Points on a hilly landscape, in no order, each with its height.
From any point a ball takes the steepest step (drop divided by distance) to one of its 3 nearest points. It stops when none of these is lower. Distance is the straight distance between rows; heights are no part of it.
Famuk: [ -7  17 -17  14  18 -10  17 -22  10]  height 21.0
redov: [ 10   7  41 -46  -4  -6 -42  -4 -53]  height 53.2
dilip: [ 13   7 -38   9 -15  15 -15   3  51]  height 48.0
navu: [-32  16 -20  16   2 -51  39 -17  11]  height 30.7
tidu: [  3  -1  -1  27 -14  30 -25   2  14]  height 22.8
kota: [-18  13 -11  14  13 -28  29 -23   3]  height 10.9
Koza: [ -2  -8  12  10   3  18  -1 -11 -23]  height 46.4
fik: [  0  -7   9   9  -1  23 -12  -7 -16]  height 34.2
kapa: [ -8  12 -41   0  15 -34  43 -12  32]  height 43.1
zoduk: [  1 -10  23  -9  10   7   3  -5 -39]  height 14.5
nukeg: [ 31  -3  54 -10 -10  28 -50  47  -6]  height 69.5
Bep: [ 18  -6 -48   6 -17  20   7  20  65]  height 14.8
topak: [ 18  10 -22  16 -15  22 -20  13  53]  height 34.1
gotil: [  3  15  44 -44  12 -15 -34  -7 -61]  height 45.6
moze: [-11  13  -9  20  18 -13  21 -21  -7]  height 15.9
Rog: [  1   0  -8  17  -4  28 -12  -9   2]  height 14.9
sazap: [ 16   4  21  32 -10  35 -34  30  23]  height 76.9
Non: [ -1   5  -9  13   8   8  11 -25  -2]  height 45.8
pesez: [-23  11 -39   8   6 -48  47 -11  26]  height 55.1
vuf: [-21   0 -46   5   6 -41  62  -4  43]  height 61.9
pegus: [ 14  -3 -54  -1 -12  14   5   3  50]  height 43.3
lesu: [ 10 -16 -65   1  -4  20  35   5  57]  height 27.7
mami: [  9   3 -51  -3   2   4  22  -8  41]  height 61.7
Veg: [  1 -10  32 -24  10  -3  -5  -1 -46]  height 32.6
geri: [  2   0  -2  19  -8  31 -20   1   6]  height 22.0
motot: [ 11 -16  23 -21  -3  14 -15   5 -35]  height 16.6
lipe: [  7   8 -17  24 -14  20 -21  -3  32]  height 10.4
dedus: [-39   6  -2  25  -2 -51  37 -20  -3]  height 48.8
ziri: [ 15 -10  29  14 -13  35 -31  26   0]  height 54.7
bodu: [  3  -9  12   7  -5  28 -14  -2 -15]  height 41.1
Susi: [ -6   4 -52  -2  11 -29  53  -6  37]  height 51.0
dusuz: [-27  -5  21  13  12 -26  30 -10 -29]  height 56.7
dorud: [ -4 -13  30 -18  15 -11  10  -4 -46]  height 9.4
Zur: [  9  -7  33 -33  -5   5 -30   4 -45]  height 67.3
kadob: [  9 -14  33   0 -14  28 -31  25 -12]  height 55.5
sazuk: [ 12   6  -8  30 -12  27 -28  12  37]  height 20.6
molas: [ 12 -10  20  12 -13  31 -30  15  -5]  height 46.9
Zif: [ 21   5 -38  11 -19  17 -11  21  63]  height 46.0
Sed: [ 17 -18 -62  12 -13  28  25  20  70]  height 7.0
magib: [-11  -8  28  -7  12 -18  16  -5 -41]  height 19.4
dab: [  8 -17  22   0  -9  29 -22   9 -20]  height 53.9
sunu: [ -3  13 -42  -2  13 -15  29 -16  28]  height 33.0
Vos: [ 16  -5  49 -24 -16  16 -60  26 -25]  height 68.9
Kitus: [  0  15 -33   4  14  -7  15 -16  22]  height 34.5
lasid: [-12  19  55 -36  16 -42 -23 -10 -64]  height 31.8
susa: [-39   0 -43   6 -13 -61  58 -15  29]  height 69.7
rebet: [  5  -9 -58  -2  11  -3  50  -5  48]  height 62.2
Zilor: [-24  -9  36  -8   9 -37  25  -4 -45]  height 31.5
Ligep: [-19  16 -23  10  10 -37  38 -19  15]  height 17.7
Pide: [ -4   6  43 -38  15 -28  -7  -5 -56]  height 27.3
Mar: [  5  -3  13  25 -14  31 -27  12   9]  height 33.1
zik: [ 14  -9  34  18 -13  32 -35  31   5]  height 59.8
tagev: [-11  -7  18  -1  17 -12  20 -11 -34]  height 29.6
Duf: [  5  11 -32   9  -2  14   1 -18  27]  height 70.8
Muz: [ 12 -12  40 -18 -12  24 -45  26 -26]  height 67.1
Rap: [ 10  -1  41 -32 -12  11 -51  14 -37]  height 63.5
Nodiz: [  9   1  42 -42  -6   6 -49   2 -46]  height 58.4
Sel: [ -9  14 -32   9  15 -21  26 -19  21]  height 26.6
Pabu: [ 17 -11  41  -1 -15  25 -41  35  -9]  height 60.6
tok: [-10  -9  36 -20  13 -24  11  -3 -53]  height 20.1
Norur: [-14   5  45 -34  11 -47   0  -1 -62]  height 12.1
mapa: [-11   3   3  17  14  -4  22 -20 -15]  height 26.2
sitot: [  3  -1 -55  -8   9  -3  35 -10  41]  height 49.2

Call two points neighbours if one is among the 3 nearest of the other. Go from one point of each pair to the other, from neighbour to neighbour, staying as low as possible. Name the highest point that can't be avoided.
Rog / Sed: Zif
lipe / kota: Koza
kota / dorud: tagev
Norur / dorud: tok
Rog / lipe: tidu

Write out the way that a ball takes from each point below.
Rap: Nodiz > redov > gotil > Pide > Norur
dab: bodu > fik > Rog
dusuz: magib > dorud
motot: zoduk > dorud
